Points, in no order, along strands that fork, close into loops and pass close to each other.
In the rows, zero is written as 100.
Points whose rows are less than 94 apart are linked; no others are. Some points are linked to none.
Turi: [121  77 112 101 110  92  81 124 123  64 158  68  46 113  61  83  71  94
 121  79  90  87]
Fon: [115 105  94  79  91  72 155  68  83  92  69  63  72  88  71 105  63  72
 108 134  92  81]
muga: [ 98 111  68 124  78  86 130  82 114  71  35  62 100  59  79 139 101  75
 112 132  76 116]
kimin: [106 118  68  72  99  35 129  84  73 117  74 105  82  87 118 133 104  66
  87  77  41  64]
vuteg: [138  60 107 101  92 121  95 149  88  94 127  87 107 103 117  38  85  89
  80 127 102  74]
bepi: [ 90 109 114  93 132  90 135  74 107 151  98 107 115  90 153 127  95 103
 132 134  59  97]
tuv: [ 74  98 101 132 113 142  51 107 131  94  55 118 116  93  86 107 125 132
  76 114  88 151]
bedus: [147  47 116  90  84 126  96 118  93  52 128  88  94 129  96  66  81 110
  62 113  90  91]
zofo: [113  70 133 141  87  91  75  83  97  37 158  97  98 123  84 104  85 123
  79  80 101  96]
pak: [ 61  95 107  93 135  91  91 103 125  90 113  70  47  86  51 143 108  61
 123 100  98 133]
sefo: [125  66 125 103  79  95  68 110  94  90 141 120  91  70 151  49  73 113
 115  91 130  68]
Lonet: [104  92 114 109 100  61  80 175 117  98  97 122 105  89 149 111  70 111
 103  40  96  97]
fefu: [127 114 111  77 110  81 114  88  89 137  92 104 124 147 116  72  87  98
  80 155  82  73]
fugi: [105  93  92  62 118  61 123 100  66 148 133 111  79 100 147  72  82  63
  99  72  61  75]
goguf: [ 97 111  94  91  85 121  54 108 112  82  91  89 113  75  96  96  92  61
  52  75  92 123]
fenif: [109  89  66 118  96  98  88 115 103  67  45  88  90  37  89 127 119  76
  83 117  81 124]
ladub: [111 143  91  81  82  91  91 122  83  83  68  54  79  73  84 101 102  86
  54  35  71 104]
kasig: [ 80  87 130 147  85  98  76 132 100 107 106 141  70  32 136 112 112 104
 104  50  96 107]
Zafam: [150  99  74  84  96  67 125 140  77  90  70  49  97 102 114 109  79 102
  73  70  70  87]
matu: [ 65 126  87 114  91  96 149  93 137  84  46  69  68  72  49 146  79  81
 123 109  83 124]
Zof: [131 100 100  72 100  81 126  83  72 121 102  72  87 116 109  56 104  72
  59 154  85  75]
Fir: [140 127  95  99  93 120 126  49  86 118 118 117 113 187  86  73 109 130
  99  77 126  85]
mim: [ 81  91 109  82  86  79  48  70 117 102 109 127 108  87 151  64 103 117
 121 119 148  99]
gukob: [ 86  66  94 138 118 103 103 143  97  91  44 117 127  70  97 140 144 111
 117 169 115 106]
Zibi: [106 108 119  83 119  67 121  87  93 145  89 105 115 117 138 108  88  97
 102 158  69  87]
tidum: [100  61 130 119 100 127 104  91  71  36  94 102  76  72  59 140 120 106
  86 119  90 107]
sofon: [ 81 144 114  73  78  95  94  63 120 104  91 101  85 113  74 101  68  69
  74  88  91 115]
vib: [ 66  74 126 132  99  89  79 100 102 110  85 142  74  40 117 107 132 110
 129 136 123 108]
rofim: [122  92  89  78 102  84 140  69  77  80  74  62  84  99  86  87  88  90
  85 169  98  79]
simev: [123  76 109  92 119 103  77 141  81 102 107  90 101  61 129  84  96  75
  94 109 103  83]
teget: [103  46  93 112  93 113  75 101  81  66 153 123 125 129  78  74 109  87
  67 112 137  91]
Nes: [154  81  69  93 111  72 144 110  62  98 101  41  86  63 122  96  90  73
 110 131  78  68]
bituv: [ 73 100 114  71 115  75 139  68  99 144  99 128  93  89 148 120  76  93
 142  95  77 122]
pup: [112  58  55  91  86 100  76  76  98  64 172  86 107 130  78  57 109  96
  71 100 129  88]
Mup: [ 59 120 101 117 114 120 164  73 129  83  67  72  87  96  61 153  81 117
 144 119  90 109]
Mefan: [111 106  53  87  92 110  90 114 114 109 154  81 132  88 113  45  59  69
  49  92 105  92]
fudon: [ 79 121  79 135 109 154 129  62  81 100  50  75  82  88  44 117 160 143
 116  95 100 108]
dolig: [103  88  51  99 101  99  85 119 101 112 124 117 155 162 102  64  92 104
  81 128 162 111]
bodid: [149  96  81  86 109  53 123 157  80 112  99  62 101 114 144  75  81 100
  77  77  60  91]
sige: [ 91 154 101 138 104 143  85  75 125 126  59 108 110  92  97 105 122 131
  75  84  39 107]
sunip: [121 121 107 112 108 117  87 141  88 133  86 116 129 122 126  80 127 134
 136 106 172 105]
gevos: [ 94 131 118 101 149  70  68 117 127 104 128  64  91 127  55 148 121  87
 119 125  73 102]
tuvi: [ 77  74 108 121 102 113  80 122  91  92  96 154 146 135  88 113 135 105
  97 114 152 125]
tese: [ 92  61  95 115  95 125 101  97  92  44  60  97  91  53  58 148 120  90
  79 137  93 123]
legin: [ 86  99 146 157  79 108 100 136  98  89 140 132 118  76 120  83  60 105
  81  89 134  84]
Dogor: [112  88 106  72  87 118  72  85  96  57 107  78  77  87  60  95  87  83
  80  80  96 119]
funam: [118 108  64  57  86  39 148  71  82 102  55 111  69  90  95 125  82  67
 101 101  54  46]
zizo: [ 75  99 104  77  77  91  70  65 113 103 100 116  78  52 156  78 103  97
 110  63 115 155]
toku: [ 99  76  95  72 108  77 112 138  85  81  97  96  70  69 157 109  91 128
 131  29 107 120]
las: [125 138  99 109 115 142 107 111  63 165 103 111 128 114 123  75 139 111
 128 107 160  85]
vurov: [ 79 133 129  63  94 107 119  74 137 115  90 124  85 129  68 124  55  93
 100  91  82  97]
Fepum: [ 95 152 113 114 135  86  77 109 138 122 136  79 110 158  61 133 115 103
 124  93  86  90]
fafas: [132  69 111  82  94  89 109 136 117  55 116  72  47 119  76 100  45 108
 104  55  86 120]
bokon: [ 98  78 106  96  81  95  82 111  93  91 106 120  66  36 154  98 105 114
 129  38 102 131]
sogi: [100  95  99  76 101  72 102  73 113  94 122  77  66 172  71  66 101 100
 112 120 131 110]
puva: [ 57 110  89  99  74 117  44  76 143  73 110 105 130  97  79 106  95  79
  62  82 104 138]
sovun: [138  66 111  95  88  73  98 125  98  89 143 119  76  87 170  55  58 122
 129  80 109  91]
fifeg: [ 60 140  67 118  87 131  62  85 155 103 102 100 163 111  89  98 102 117
  70  94 109 133]
vuk: [119  85 107 122 101 134  96 142  91 111  84 158 140 135 110 110 127 120
 124 114 168 120]
Mari: [113  86  64  78  87 113  81  94  99  81 150  72 132 120  95  37  82  79
  59 105 105  93]
lakid: [113  81 106  74  94  41  94 150 106  92 108 104  78 102 162  79  71 119
 117  41 101 105]
Pem: [109 118 110  95 104 133 115  64 100 122  72 108 116  93 115 132 123 134
  96 124  56  51]
Kube: [ 60 131 106 104  88  77  65  86 139 136 106 116 101  61 149  81 102  84
 120  81 114 137]
Gur: [136  47 135 131  86 109 102 108  87  45 145 116 107 144  94  87  75 113
  66 108  82 103]
mikas: [ 71 148 101  91  80  96  84  73 129 104  55  91  87  86  78 118  85  89
  65  83  75 141]
ral: [ 72 156  95 120  93 152  86  93 117 130 110  93 168 122  96  92 126 126
  71  71 108 112]
vovi: [ 72 141 128 102 124 112  80  82 139 125 148 105 107 154  72 122 100 118
 125  63  65  70]
Gilu: [ 86  93  92  49 109  55 135  80  84 143 110 143  70 103 151  91  71  63
 122  82  73  96]
luda: [128  81  85  90 127  88 105 120  69  99  99  60  97  60 127  84  98  72
 105 141  96  90]
darar: [ 88 106 106  92 142  78  85 120 117 100 135  49  61 108  53 138 107  65
 135 120  84 115]
Luz: [ 83  88 115 102  86  80  58 116 103 105 103 136 116  89 129  70 115 109
 126 124 172  95]
sopok: [ 89  60 127 121 103 104  80  83  59  49 102 120  91 105  55 127 137  94
  76 116 122 116]
Bozev: [ 95  91 104 133  78 108  78 132 115  99 142 128 124  47 116  85  53  98
  82  68 130  73]
Pufu: [128 130  98  99 103 122 119 102  63 164 115 121 143 142 127  72 127 109
 111  98 127  65]
Mek: [ 99 104  88 123 105 150 110  82  91  85  57  76  92 114  57 128 156 161
 121  92 123 145]
lor: [ 84 103  69  97  99 103  58 117 126 113 137 103 134  57 113  64  60  68
  71  85 120  90]
baze: [159  88  90  67  90  84 118 142 102  66  74  63  74 119  89  91  55 110
  76  59  81 106]
filu: [ 87 110 128  85 124  96 119  83  96 135  88  94  98 107 159  86 117 163
 154 127 127 115]
zised: [ 63 107 105 113 111 149 171  73  99  98  86  91  90 106  39 142 120 123
 156 107  88  64]
lir: [115 119  75  79  88  60 161  72 108 100  51 106  73  89  74 140  62  70
 118 135  73  63]
Gud: [101  85 110  82 128 105 157  65  87 131 105 119 116  98 159 123  88 124
 167 134  69  59]
rofo: [ 98  67 128 137 100 129  88 118  76  82 144 125 141  97  90  86  90  88
  66 103 120  85]
vesog: [139  93  96  86 114  72 114 138  75 128 122  67  79  94 154  67  85  86
 107  70  68  95]
leni: [105 102  81  82  97  98  77  88  97 107 118  82 144 141  94  54  97  81
  68 130 129 102]
Fisen: [105  88  79 127 104 102  88 147  79  79  75 104  93  25 108 142 116  82
  86  71  59 113]
Dozuk: [105  90  64  80  87  76  91  75 114  82 163  65  74 157  83  47 108  98
 100 111 136  89]
vizut: [ 85  89  49 104 109  71 127 110  75 107  85  62  90  46 136 132 116  71
 135  74  81 117]
puz: [ 97 127  97  80  95 132 114  39  78 130 112 146  74 138  52 109 150 101
 129  74 130  85]
papud: [ 87 157 119 109  78 127  95  73 139 126  57 105  98  97  78 106  86 124
  77  82  46 121]
deben: [ 79  95 109  76 105 105  84  87 113  64  93  78  58  88  48 116  96  79
  99  99  99 134]
pomi: [ 76 132 136  80 123 107 104  93 149 118 133 122  86 142  60 128  66  87
 113  78  49  93]
zosul: [129 127  98  85  97 142 114  70  69 140 111 123 139 161  94  81 125 117
  89  96 103  66]
nuvi: [ 81  66  81 125 104 121  94 101 105  62  39 110 108  80  64 143 132 128
  96 153 100 132]
Povi: [ 75 146  98 105 100  88  61 100 139 146  99 107 139  89 129  92  90  76
  92  98 102 125]
nive: [ 77  80 107 125  93  92  81 125  83 101 113 153 131 115 105  75 109  92
 101 127 190  86]
nafa: [ 92 122  84 120  92 143 139  58  69 123  42  97 104  95  72 118 160 119
 112 114  98  68]
Lon: [ 76 144 102 122  91 163  88  67 116 118  86 100 127 120  78  88 141 134
  73  63  88 115]
fel: [ 94  67 110 120  92  88  76  98  66  67 103 143 113 144  69 139 154 103
  91 121 136 122]
zor: [107 121 119  80  97  89 111  69 106 105 102  90 103 182  75  87  96 121
  98 106 119 103]
vovo: [ 89  90 119 140  85  92  71 169 109  94  99 131 103  53 130 117  81  98
  83  30  79 106]
vab: [ 79  77 116 122 122  99  84 136 106 107  70 117 105  63 118 119 133 112
 130 152 125 109]
kufig: [ 92 106 102 100  96 141 168  62  86 101  61  92  97  98  57 118 124 140
 136 132  95  36]

A tip is a point with one link. Name the tips that can be reached along the links from each point below, in the order of the rows.
Mari => mim, vib, dolig, Mek, Fisen
vovo => sefo, Povi
bituv => Turi, kimin, Gud
bedus => zofo, Nes

A fork is a point with three links, a tip a point with one. Leave the first point through the second and follow the links. Name the first fork or tip that comes.
bepi; bituv => Turi
Zafam; bodid => bepi
fefu; Zof => kimin
Mefan; lor => pup
